A landscape with many peaks, sampled at points; each row gives a point and its height.
A climber steps from a point to the highest of its 3 nearest points, and stops where none of them is higher. Distance is the straight distance between rows; heights are no part of it.
Q606: [-213, -145,   22,  -99, -106,  122,  244,   74,   46,  -52, -100,  210,
   64,   22,   77, -128, -191,   12,  151,    6, -305,    9,   50,  224,
  -24]  h=446
Q563: [-206,   35,   35,  -89, -128,  -72,  -42,  313,  316,  -83,  -15,  278,
   -2,  -68,   57,   29,  -59,   26,  246, -164, -366,   64,  164,  299,
  200]  h=727
Q305: [ 197,  145,   92,  -19,  -53,   65,  -43, -112,   13,  -34,  159, -186,
 -130,   -8,  -31,   67,  145,  -29, -211,   52,  342,   92,  -64, -253,
   67]  h=635
Q272: [  34,  146,  -33, -286,  -43,   68, -116,  200,  197, -157,  212,  185,
 -200, -157, -181,  -89,  228, -156,  184, -180, -144,  139,  380,  132,
  441]  h=484
Q378: [ 115,   44,   64,  -91,   33,   55,  -80,   32,   96, -101,  159,  -58,
 -181, -116,  -36,  -44,  207,  -44,  -10,   68,  204,   94,  -34,  -83,
   76]  h=694
Q508: [-410,  -54,   91, -114, -209,  104,  125,  351,  147,  -67,  -60,  328,
    0,   10,   17,    8, -117,   61,  345,  -51, -528,  115,   38,  362,
  180]  h=284
Q828: [ 223,  254,   59,   -7,  -26,   56,  -25, -109,   27,   26,  263, -160,
 -201,  -45, -117,   11,  144,   19, -248,   41,  439,   93,    4, -217,
  141]  h=465
Q114: [ 250,  314,   -1,   18,   19,   34, -100,  -77,   65,  -46,  272, -184,
 -242,  -91, -157,  -59,  177,   77, -213,   66,  373,  215,  125, -232,
  204]  h=531
Q891: [ -36, -301,  -53,  215,   35,   23,  104, -190, -211,  126, -116,  -25,
  132,  161,   73,   61,  -45,   90,  -20,   74,  -27, -172, -282, -131,
 -329]  h=545
Q804: [ 159,  124,   86,  -25,  -29,   10,  -47,  -78,   46,  -54,   94, -119,
  -91,    4,   23,   62,  149,  -50, -164,   91,  251,   76,  -81, -182,
  -20]  h=617
Q608: [ -43, -381, -111,  209,   48,   10,  129, -103, -193,  116, -151,   13,
  151,  122,  137,  122,  -81,   49,  -31,   37, -109, -164, -258,  -58,
 -312]  h=523
Q476: [ -27,  -15,   41, -116,  -22, -116,  -61,  241,  242,  -84,  -18,  185,
   -2, -104,   38,  -84,   22,  -21,  231,  -90, -161,   25,  169,  250,
  139]  h=546
Q199: [  40,  -50,  -27,  320,    9,   -2,  134, -244, -242,  133,  -64, -191,
   66,  235,  -87,   30, -109,   97, -200,   93,  141,  -69, -221, -244,
 -302]  h=755
Q331: [ 136,   51,  -44,  298,   88, -152,  142, -391, -279,  192,  -54, -352,
   96,  231, -128,  -24, -268,  108, -295,   61,  385,  -48, -249, -276,
 -253]  h=438
Q710: [ -37,   15,   11,  137,   81,   51,   45, -119, -227,  120, -160,  -77,
   57,   74,  -16,   37,  -62,   24,  -86,  117,   49,  -99,  -88, -174,
 -179]  h=467
Q271: [ -43,  120,  -57,   69,   91,   15, -113, -134, -113,   60, -124,  -31,
   20,  -38,  104,   37,  -21,   -9, -111,   99,   63,  -57,    2, -138,
  -77]  h=458
Q758: [ 374,  232,   28,  117,  -13,  -22,   15, -222, -120,   94,  200, -251,
   -7,  139,  -34,   91,   58,  -29, -285,  -85,  515,   79,  -72, -234,
  -27]  h=384
Q209: [  61,  -48,   58, -213,  -12,   -2,  -68,  208,  194, -154,   78,   91,
  -75,  -73,  -71,  -52,  202,  -93,  182, -140,  -74,   22,  143,  187,
  153]  h=618
Q838: [-137, -403, -153,  158,  111,  -47,   98,  -98, -245,  130, -239,  -39,
  205,  118,  154,   91, -168,  111,  -60,   58, -136, -255, -256,   41,
 -368]  h=501
Q344: [-154,  -22,  -18, -101,  -10,  -31,   34,  150,  149,   -9,  -76,  234,
   34,  -69,   68, -111, -145,   52,  193,    4, -275,   16,  182,  278,
  123]  h=493
Q530: [ 167,  212,   35,  -54,   28,   68,  -84,   28,   80,  -70,  193,  -92,
 -249, -109, -186,  -76,  205,   22,  -94,  125,  241,  189,   78, -182,
  189]  h=794
Q340: [-167, -366,  -67,  -34, -100,   33,  213,  -55,  -86,   37, -170,  125,
  229,   58,  226,   20, -166,  -14,   82,  -50, -277, -254, -125,  145,
 -164]  h=343
Q598: [-242, -400, -178,  229,  121,  -79,   80, -188, -281,  196, -329, -154,
  128,  132,  144,   85, -263,  114,  -36,  153,  -89, -240, -352,   -6,
 -457]  h=391
Q916: [-215, -428, -194,   88,   25,  -52,  110,  -18, -191,  180, -303,    7,
  232,   96,  209,   64, -303,  106,   59,  -43, -289, -338, -172,  178,
 -310]  h=488
Q812: [ 101,  106,   33,   11,    5,   34, -101, -107,   20,  -35,   35, -120,
  -43,  -33,  148,   61,   91,  -54, -141,   92,  222,  -26,  -48, -181,
  -31]  h=608
Q225: [  98,   52,   79,  -77,   35,   20,  -98,  -11,   71,  -97,   80,  -96,
  -78,  -76,   26,   31,  180,  -77,    3,   87,  142,   52,  -12, -106,
  -12]  h=638
Q13: [-378,    7,   49,  -97, -169,   67,   92,  322,  142,  -72,  -37,  307,
   -6,   10,    5,  -42, -139,   97,  304,  -80, -474,   86,   92,  370,
  218]  h=366
Q115: [-533,  -57,   68, -135, -270,   79,   93,  381,   73,  -64,  -66,  370,
  -65,  -11,   12,   55,  -79,   72,  426,  -27, -607,   64,   31,  362,
  227]  h=221
Q654: [ 133,   20,   54, -192,   35,   73,  -90,  162,   93, -105,  158,   37,
 -114, -122, -154,  -88,  275,  -73,  123,    9,  109,  113,   92,   74,
  162]  h=691
Q479: [ 272,  194,   65,   16,  -47,  -18,  -39, -172,  -69,   56,  167, -214,
  -47,  110,   31,  118,    8,  -49, -242,  -23,  472,   56,  -84, -259,
   16]  h=584
Q631: [-109, -433, -117,  119,   26,   -2,  144,  -86, -207,  113, -207,   12,
  209,   85,  173,  109, -111,   34,   42,    4, -194, -244, -212,   25,
 -284]  h=512
Q906: [-245, -334,  -66, -118, -100,   18,  226,    5,   15,   -1, -141,  171,
  245,   61,  221,    4, -231,   -7,  113,  -71, -347, -207, -131,  196,
  -59]  h=157
Q887: [ 462,  149,   10,  191,  148, -153,  -37, -378, -222,  132,  160, -377,
  194,  186,  -36,  136,  -27,  -23, -250,  -93,  631,   83, -159, -287,
 -100]  h=399
Q89: [ 265,  187,   31,  177,    3,  -77,  -63, -201, -108,   76,   96, -265,
   44,  133,   35,  116,   24,    5, -242,  -58,  452,   31, -145, -225,
  -67]  h=554
Q629: [-363,   74,   75, -103, -186,   17,  -21,  404,  252,  -35,  -25,  361,
  -81,  -32,    4,   59, -110,   61,  311, -112, -540,   77,  138,  277,
  288]  h=657
Q847: [ -11,  -63,   33,  -92,   54, -106,  -45,   82,  166,  -88,   10,   75,
   -2, -116,   82,  -44,   20,  -42,  118,  -23,  -88,   35,  121,  179,
   53]  h=600
Q118: [-126, -388,  -75,   19,  -48,   35,  168,  -37, -136,   33, -168,   85,
  191,   61,  195,   29, -128,   -2,   18,  -43, -241, -246, -171,   75,
 -202]  h=478
Q212: [ 155,  148,    0, -101,   42,  117, -136,   58,   82,  -82,  234,  -28,
 -234, -120, -206, -116,  265,  -12,  -21,   73,  163,  173,  103,  -88,
  210]  h=753
Q482: [  79,  157,  -64,  233,   57,  -23,  -33, -189, -232,  172, -100, -225,
   75,  138, -100,   36,  -86,   66, -214,   56,  193,  -70, -105, -232,
 -189]  h=533
Q466: [-129, -185,    0,    8,   17,  150,  214,  -84, -156,   63, -125,   40,
   56,  -54,   63,  -30, -121,  -41,  -22,   21, -162,  -96,  -24,  -54,
 -132]  h=430
Q132: [ -32,    2,  122, -241, -123,   13,  -44,  287,  302, -135,  114,  172,
 -116,  -50,  -80,  -42,  128, -112,  276, -231, -209,   54,  204,  274,
  254]  h=469
Q722: [ 233,  338,   -6,  -64,   69,  -20, -319,  160,  151,  -95,  232,   67,
 -195, -197, -240,  -88,  409,  -88,  -15,  -18,   75,  208,  278, -113,
  296]  h=463
Q541: [ -29,  -12,  -29,  -74,   85,  -50,  -70,   30,   92,  -27, -109,  101,
    9, -146,   86,  -52,  -18,  -21,   78,   22,  -85,    6,  106,   98,
   47]  h=582
Q244: [-308, -453,  -67,  282,  105,  -96,  257, -148, -294,  206, -380, -162,
  185,   94,  113,   12, -363,  157,  -44,  165, -227, -277, -321,   99,
 -562]  h=305
Q908: [  96,  112,   10, -182,  105,  130, -118,  144,   65, -106,  175,   57,
 -239, -105, -203,  -80,  301,  -87,  104,   -8,   84,  183,  170,    5,
  239]  h=690
Q155: [ 254,  404,   21,  -14,   65, -103, -260,   62,  140, -119,  249,  -44,
 -199, -149, -229,  -83,  325,   24, -142,   55,  233,  193,  228, -195,
  251]  h=585
Q577: [-362, -250,    3, -101, -153,   43,  239,   85,  117, -106,  -76,  260,
  260,   84,  187,  -13, -228,   76,  241,  -34, -412, -117, -157,  238,
   -9]  h=91
Q814: [ 207,  149,   26,   72,  -54,  -27, -101, -117,  -10,   12,   94, -130,
  -12,   28,   71,  109,   87,  -59, -192,   46,  306,   26, -118, -242,
  -26]  h=648
Q480: [ 110,  191,  -39, -242,   -9,   59, -189,  218,  175, -117,  233,  203,
 -175, -175, -199,  -83,  288, -160,  114, -173, -102,  183,  375,  115,
  435]  h=466
Q972: [ 324,  296,   43,   41,  -17,   49,  -40, -171,  -12,   42,  269, -249,
 -219,  -39, -125,  -15,   51,   19, -301,   27,  458,  134,   83, -212,
  169]  h=655
Q159: [-365,   15,   84, -194, -218,  -49,  -70,  431,  335,  -67,   23,  353,
  -26,  -55,   61,   54,   13,  -22,  325, -176, -525,   60,  146,  287,
  284]  h=680
Q938: [ -61,   79,    8,   92,   87,   50,  -36, -105, -159,   96, -140,  -58,
   28,   52,   22,   32,  -52,    0, -105,   64,   17,  -54,  -44, -167,
 -113]  h=483
Q893: [-100,   37,  -18,  -66,  133,   68,   -7,  -39,  -64,   -5, -111,   25,
   32, -133,   59,  -54,  -89,  -19,  -32,  102,  -87,    5,  120,  -14,
  -69]  h=342
Q55: [ 201,  217,  -14,  125,  -43,  -57,  -82, -155,  -41,   49,   39, -181,
   44,   80,  113,  128,   33,  -14, -227,   -4,  310,  -26,  -90, -224,
  -72]  h=639
Q863: [-159,    3,   21, -107,  -47,  -66,   -4,  269,  246,  -56,  -38,  256,
   13,  -66,   44,  -24,  -79,   58,  215, -104, -304,   30,  171,  338,
  152]  h=602
Q869: [  -5,  -27,   38, -102,   78,  -92,  -82,   33,  162,  -67,  -38,   48,
    3, -169,   75,  -43,   93,  -69,   80,   29,    2,   37,  105,   81,
   -4]  h=587
Q548: [  72,  -19,  110, -125,   71,  -13,  -98,   64,  142, -127,   48,   16,
  -68, -111,    0,  -41,  182,  -65,  109,   -8,   88,   33,   27,   53,
   27]  h=590
Q897: [ -58, -250,   -1,   49,   52,   95,  160,  -77, -241,   75, -134,   55,
   84,   28,   58,   -6,  -71,    1,   12,   28, -138, -117, -133,  -63,
 -224]  h=437
Q713: [-247, -404, -132,  235,  104,  -74,  122, -199, -305,  205, -368, -200,
  133,  137,  140,   35, -328,  101,  -34,  142, -135, -221, -350,   11,
 -486]  h=310
Q129: [ -98, -263,   -3,  -10,    5,  115,  216,  -88, -144,   40, -120,   73,
   97,   -7,   72,   21, -129,  -36,   40,   15, -207, -124,  -31,    1,
 -128]  h=414
Q573: [  30,    9,   47,  -86,   93,  -17, -101,    5,  108,  -75,  -20,   25,
  -27, -133,   99,   -6,  107,  -37,   11,  121,   44,   15,   42,   24,
  -40]  h=520
Q662: [ -39,    8,  -21,  -50,  117,  -28,  -82,  -26,   48,   13,  -95,   13,
  -19, -102,  127,  -22,   -2,  -29,   -4,   89,  -10,   29,   58,    1,
  -31]  h=416
Q707: [ 127,   -2,  -63,  323,   60, -112,  135, -368, -248,  167,  -47, -322,
   83,  253, -122,  -60, -264,  143, -295,   70,  309,  -72, -287, -308,
 -310]  h=456
Q793: [-216,  -38,   38,  -69,  -80,   47,   74,  219,  161,  -18,  -60,  226,
   41,  -17,   42,  -80, -175,   86,  239,  -48, -346,   55,  123,  304,
  176]  h=492
Q279: [-289, -449, -146,  206,   73,  -78,  145,  -89, -286,  186, -381, -120,
  133,  121,  155,   46, -344,  138,   -8,   66, -199, -295, -284,  116,
 -441]  h=450
Q617: [-301,   49,   58, -104, -152,  -54,  -52,  346,  282,  -51,  -19,  344,
  -29,  -66,   27,   14,  -54,   16,  296, -143, -458,   36,  185,  290,
  274]  h=689
Q97: [ -39,   -4,  122, -222, -107,  -78,  -51,  275,  276, -108,   29,  167,
  -20,  -59,  -23,  -17,   81,  -93,  236, -190, -193,   31,  168,  266,
  168]  h=752
Q564: [ 240,  169,  -79,  233,   55, -174,  -74, -265, -229,  151,  -37, -357,
  138,  216,  -28,   59, -111,   42, -258,   21,  451,   -7, -119, -184,
 -101]  h=451
Q754: [  88,  180,    3,   61,   59,  -53, -124, -112,  -50,   19,  -39, -151,
   17,   34,  141,   77,   42,  -63, -181,   84,  159,  -38,  -35, -165,
  -98]  h=588
Q711: [   3,  -54,   56, -145,    5,  -83,  -52,  160,  220, -130,   31,  146,
  -16,  -96,   30,  -60,   64,  -73,  207, -109, -123,   35,  184,  279,
  114]  h=594
Q99: [ 179,  196,  -17,  237,  -27, -106,  -98, -220, -166,  124,    8, -250,
   63,  160,   41,  107,  -45,   47, -256,   -9,  373,  -50,  -81, -230,
  -99]  h=475
Q721: [  68,   38,   15, -279,  -38,   82,  -99,  231,  175, -101,  188,  115,
 -147, -135, -183,  -59,  213, -117,  171, -134,  -79,  128,  228,  185,
  317]  h=542
Q613: [ -96,  -74,  -18,  -77,   42,   75,  104,  -13,  -51,  -12, -113,   73,
   17,  -90,   72,  -70, -129,  -11,   29,   63, -145,  -36,  116,   71,
  -63]  h=411
Q851: [ 199,  297,   18, -242,   12,   28, -261,  142,  235, -152,  272,  201,
 -146, -310, -196,  -73,  358, -209,  103, -131,  -72,  216,  450,  -55,
  334]  h=65
Q905: [  96, -135,  -75,  364,   27,  -99,  180, -335, -236,  162,    2, -222,
   93,  281,  -82,   35, -214,  120, -232,  117,  280,  -93, -355, -289,
 -310]  h=505
Q618: [ 306,  402,  107, -209,  -11,   18, -390,  194,  264, -188,  232,   48,
 -176, -247, -248,  -43,  447, -217,   32, -129,  115,  278,  311, -199,
  281]  h=24
Q160: [-246, -347, -143,  -33,  -86,  -45,  195,   49,  -22,   27, -204,  113,
  287,   64,  265,   17, -306,   16,   67,  -29, -359, -271, -126,  208,
 -137]  h=79
Q189: [ 101,   -9,   84, -175,   44,   -9,  -98,  137,  180, -148,   47,   26,
 -100, -158,  -75,  -60,  208,  -69,  183,  -38,   28,   69,   94,  134,
   84]  h=597
Q741: [ -79,  -81,  -14,   18,   54,  101,  117, -111, -208,   87, -100,   21,
   32,  -30,   -1,    6,  -65,  -26,  -23,   52,  -64, -100,  -37,  -95,
 -169]  h=448
Q658: [ 400,  200,    3,  193,   79, -162,  -39, -293, -209,  131,  108, -323,
  132,  196,   38,  112,  -35,    1, -293,  -86,  594,   12, -104, -210,
  -68]  h=429
Q353: [ -45, -329, -131,  313,   60,  -69,  101, -233, -236,  107, -125, -103,
  114,  218,  136,  126, -140,  120,  -61,  114,   43, -161, -387, -153,
 -368]  h=532
Q491: [ 239,  288,  -17, -106,   66,   16, -281,  149,  156, -107,  217,  139,
 -208, -197, -217,  -84,  384, -143,   60,  -94,    3,  204,  308,  -64,
  305]  h=311
Q634: [ 121,  129,  -28, -193,   59,   72, -116,  183,   94, -104,  208,  116,
 -224, -171, -196,  -68,  293,  -82,   90,  -73,  -17,  155,  234,   82,
  285]  h=649
Q424: [ 444,  167, -107,  248,  195, -192,  -39, -414, -256,  114,  125, -420,
  208,  196,  -45,  101,  -79,   -3, -295,  -63,  655,  120, -196, -254,
 -173]  h=393
Q714: [-200, -381, -208,  276,   92,  -73,   73, -207, -274,  161, -253, -176,
  138,  193,  141,   80, -254,  173,  -75,  173,  -31, -209, -412,  -37,
 -438]  h=353
Q421: [-117,  -36,  131, -193, -137,  -47,  -26,  345,  328, -140,   31,  233,
   -9,  -78,   -1,   -4,   35, -103,  248, -203, -307,   35,  199,  307,
  251]  h=612
Q970: [ 201,  310,  -53,  -39,   54,   11, -193,  141,   77,  -77,  239,   10,
 -268, -143, -212,  -67,  337,   -7,  -53,   25,  126,  218,  202, -158,
  280]  h=632
Q264: [ 243,  221,  105,   47,  -51,   12,  -51, -162,  -33,   12,  146, -176,
  -42,   24,   28,  118,  103,  -66, -229,  -13,  392,   59,  -74, -217,
  -15]  h=659
Q365: [ -52,  -51,  -18,   74,   76,  148,  115, -111, -196,   95, -175,  -30,
   54,    3,   19,   23,  -77,  -43,  -50,   73,  -84, -116,  -33, -119,
 -159]  h=454
Q444: [  13,   85,  -31,  177,   55,   18,   19, -210, -211,  157, -125, -183,
   10,  172,  -32,   36,  -79,   81, -206,  101,  132,  -97, -111, -234,
 -201]  h=495
Q974: [-370,  -71,   30, -100, -145,   90,  151,  257,   87,  -75,  -93,  246,
   46,   56,   33,  -95, -217,  121,  298,    0, -424,   36,   76,  341,
  164]  h=296
Q487: [-376, -131,   72, -106, -172,  102,  283,  244,  126, -124,  -89,  267,
   76,   54,   66,  -57, -175,   88,  307,   12, -440,   15,  -42,  323,
   83]  h=268
Q85: [-141,   55,  130, -351, -258,   52,  -48,  349,  330, -166,  147,  174,
 -101,  -99, -112,  -14,  109, -128,  233, -259, -310,   74,  212,  191,
  342]  h=283
Q748: [-133, -216,   19,  -72,  -26,  127,  229,  -35,  -81,   11,  -93,  144,
   90,  -16,  110,  -43, -181,  -26,   70,   -3, -234, -125,    4,  111,
 -126]  h=381
Q842: [   3,   60,   48,  -50,   95,  -30, -107,  -52,   88,  -29,  -21,  -10,
  -37,  -90,  141,   41,   46,  -63,  -47,   65,   77,   19,   26,  -35,
  -80]  h=464
Q265: [ -30, -206,  -41,  284,   47,  -11,  148, -212, -248,  160,  -99,  -98,
  100,  229,  -20,   77,  -89,   83, -141,  109,   54, -111, -321, -212,
 -342]  h=599
Q622: [-219, -421, -162,  222,   97,  -67,   84, -103, -282,  175, -309, -133,
  175,  135,  148,   98, -248,  125,  -27,  117, -150, -277, -303,   46,
 -426]  h=452
Q280: [ 139,  123, -103,  274,  141, -153,   59, -371, -258,  160,  -40, -380,
  140,  211,  -92,    1, -251,  110, -342,   32,  397,  -45, -200, -231,
 -212]  h=428
Q325: [ 214,  212,   12,  -65,   94,   81, -230,  128,   71,  -80,  220,   55,
 -227, -170, -241,  -73,  337,  -16,   15,   26,   75,  193,  183,  -70,
  277]  h=678
Q347: [ 125,   92,   44, -120,   30,   65, -107,   66,  107, -118,  158,  -15,
 -216, -138, -127,  -77,  270,  -27,   52,   82,  185,   69,   74,  -34,
  144]  h=729
Q30: [-258, -438, -194,  125,   59,  -62,  125,  -54, -205,  139, -298,  -34,
  220,  102,  163,   74, -262,  113,   -3,   10, -211, -317, -236,  110,
 -358]  h=491
Q5: [  15, -266,  -73,  360,   19,  -66,  168, -328, -213,  143,  -63, -163,
   66,  264,   55,   46, -175,  151, -206,  134,  143, -150, -399, -235,
 -350]  h=552
Q753: [-195,   52,  124, -128, -180,  -66,  -51,  330,  344, -112,   31,  287,
   -9,  -25,   -8,   55,    0,  -39,  283, -213, -401,   40,  172,  262,
  261]  h=692
Q246: [-300,  -79,   33,  -78, -156,  123,  204,  187,   75,  -70,  -63,  203,
   76,   35,   14, -137, -234,  102,  223,   10, -365,   41,   65,  285,
   99]  h=279
Q946: [ 129,  192,   -5,  222,   20,  -93, -131, -181, -172,  140,  -42, -250,
   82,  129,   37,  125,  -30,   19, -251,   28,  294,  -42,  -94, -226,
 -143]  h=490
Q471: [-174, -272,   -6,  -58,  -55,   77,  251,  -44,  -68,  -58, -142,  106,
  173,  -28,  136,  -25, -138,  -56,   59,  -23, -285, -164,  -65,   98,
 -124]  h=341
Q198: [ 337,  296,   67,   53,   -4,   12,   59, -201,  -65,  116,  236, -259,
  -95,   35, -118,   70,   16,   -6, -307,  -32,  548,  104,  -47, -256,
   50]  h=386
Q700: [-289, -317,  -84,  -98, -140,   27,  242,   44,   60,  -49, -152,  201,
  278,  115,  262,   -6, -277,   16,  129,  -35, -387, -178, -145,  224,
  -27]  h=105
Q825: [ -64,  -24,   11,  -48,   23,  -28,   25,  157,  128,  -49,  -86,  120,
    2, -103,   82,  -73,  -69,   11,   97,   26, -178,   30,  157,  269,
   42]  h=459
Q949: [-170,  -49,  -21,  -95,  -17,   28,   95,  129,   73,  -42, -102,  151,
   39,  -84,   65, -105, -159,   21,  149,   15, -259,   36,   97,  283,
   56]  h=472
Q7: [ 113,  168,  -24, -165,   29,   71, -188,  148,   66,  -99,  184,   53,
 -268, -138, -237,  -73,  310,  -34,   27,   25,  103,  159,  178,  -56,
  292]  h=722
Q153: [ -42, -156,   32,  181,   31,   76,  143, -129, -247,  111, -125,  -44,
   81,  144,  -32,   27,  -28,   29,  -54,   60,   -3, -122, -180, -193,
 -263]  h=439
Q901: [  -6,   45,  -16, -337,  -83,   61,  -49,  242,  172, -140,  211,  147,
 -195, -146, -160,  -53,  181, -131,  180, -220, -141,   98,  317,  214,
  395]  h=462
Q333: [  42,  -42,   55, -131,   26,  -49,  -39,  141,  172, -111,   28,   72,
  -25,  -83,   17,  -43,  160,  -89,  176,  -62,  -27,   34,  168,  184,
   72]  h=605
Q951: [  38,   94,   49,  -14,   62,   -7, -111, -100,  -14,   14,  -18,  -55,
  -12,  -14,  138,   72,   81,  -23, -120,  108,  103,  -35,  -26, -140,
  -67]  h=579
Q127: [  84,   29,   90,  -91,   24,   -2, -109,   45,  113, -114,   65,  -34,
 -100, -119,   18,   -5,  184,  -79,   11,   75,  152,   66,  -12,  -21,
   37]  h=693
Q789: [-141,  -88,  -16,  -71,   13,   67,  173,   38,   25,  -34, -104,  169,
   40,  -76,   24,  -98, -190,  -15,  112,   49, -181,  -18,  123,  167,
  -13]  h=457
Q377: [ 199,  257,   28,   -2,  -13,   94,  -78,  -41,   66,  -37,  241, -125,
 -223,  -44, -189,  -28,  186,    7, -161,  135,  328,  159,   28, -200,
  199]  h=665
Q876: [-212, -216,    8, -106, -102,  117,  310,  -17,   43,  -54,  -83,  202,
  152,   33,  160,  -89, -199,   -5,  137,  -29, -296,  -78,  -54,  186,
  -30]  h=433
Q18: [ 200,  135,  -99,  251,  148, -213,  -40, -373, -274,  144,    2, -366,
  141,  223,  -55,   36, -143,   99, -327,    8,  461,   -7, -181, -232,
 -157]  h=436
Q78: [ 145,  179,  -52,  233,   27, -115,  -79, -279, -202,  183,  -28, -302,
  123,  211,  -55,   32, -137,   64, -303,   37,  346,   -5, -150, -250,
 -151]  h=468
Q249: [-212, -235,   11, -104,  -65,  114,  226,  -30,  -66,  -33,  -76,  131,
  164,  -35,  112,  -35, -192,  -42,   66,  -32, -268,  -83,    1,  167,
 -108]  h=402
Q35: [-287,    8,    8,  -70, -128,   49,   60,  225,  121,  -54,  -52,  302,
   14,  -21,   65,  -29, -161,   96,  254,  -33, -385,   42,  111,  341,
  239]  h=453
Q845: [ 275,  331,   48, -216,   -5,   23, -323,  164,  268, -149,  213,  131,
 -140, -264, -231,  -53,  431, -196,   98, -133,  -14,  209,  388,  -66,
  312]  h=129
Q396: [  16,  138,  -24,  135,   42,  -32,  -90, -132, -172,  104,  -98, -149,
   18,   85,   60,  101,  -37,   52, -183,   91,  151,  -66,  -56, -185,
 -114]  h=530
Q516: [  25,   -2,  110, -271,  -83,    8,  -62,  283,  283, -176,  121,  131,
  -69,  -72,  -96,  -44,  173,  -88,  255, -208, -123,   59,  214,  253,
  206]  h=817
Q428: [ 129,  152,   60,  -43,   -5,  119, -107,   -7,   67, -130,  146, -105,
 -225,  -70,  -87,  -69,  191,  -13,  -89,  115,  271,  134,    8, -137,
  121]  h=746
Q878: [ 228,  182,   84,  136,  -74,  -62,  -44, -213,  -22,   45,   91, -191,
    5,   75,   64,  123,   65,   -5, -214,  -27,  424,   32,  -79, -230,
  -51]  h=641
Q545: [ -22,   57,  -19,   34,   91,    2,  -30,  -61,  -35,   75, -109,    3,
   -5,  -59,   87,   25,   -5,  -19, -103,  110,  -13,  -17,   56,  -90,
  -92]  h=423
Q256: [  98,   14,   64, -212,  -34,   45,  -95,  211,  152, -161,  123,   61,
 -151, -111, -163,  -70,  232,  -94,  218, -118,  -25,  101,  151,  145,
  255]  h=591
Q518: [ 293,  366,   36,    4,   28,  -64, -303,   99,  188, -102,  242,  -37,
 -188, -177, -253,  -66,  365,  -21,  -81,   26,  186,  193,  223, -180,
  276]  h=598
Q350: [  66,   93,    1,  292,   30,  -57,   73, -244, -229,  141,  -77, -239,
   62,  212, -112,   17, -196,   97, -227,   73,  242,  -88, -174, -238,
 -222]  h=601
Q296: [ 174,  264,    8,    8,   42,   53, -160,   19,   62,  -57,  230,  -84,
 -225, -106, -178,  -99,  233,   57, -152,   80,  261,  206,  133, -162,
  242]  h=710

Where does a climber stop that starts at each point below?
Q548 -> Q530
Q851 -> Q530
Q396 -> Q264
Q487 -> Q563
Q564 -> Q264
Q518 -> Q530
Q842 -> Q264

Call two points neighbours if one is among the 3 nearest of the other. Go from one point of each pair to the other, from neighbour to neighbour, staying as high as possible. Name the lowest point that can't be avoided.
Q199 and Q264 -> Q444
Q563 and Q972 -> Q114
Q530 and Q516 -> Q189
Q516 and Q563 -> Q421
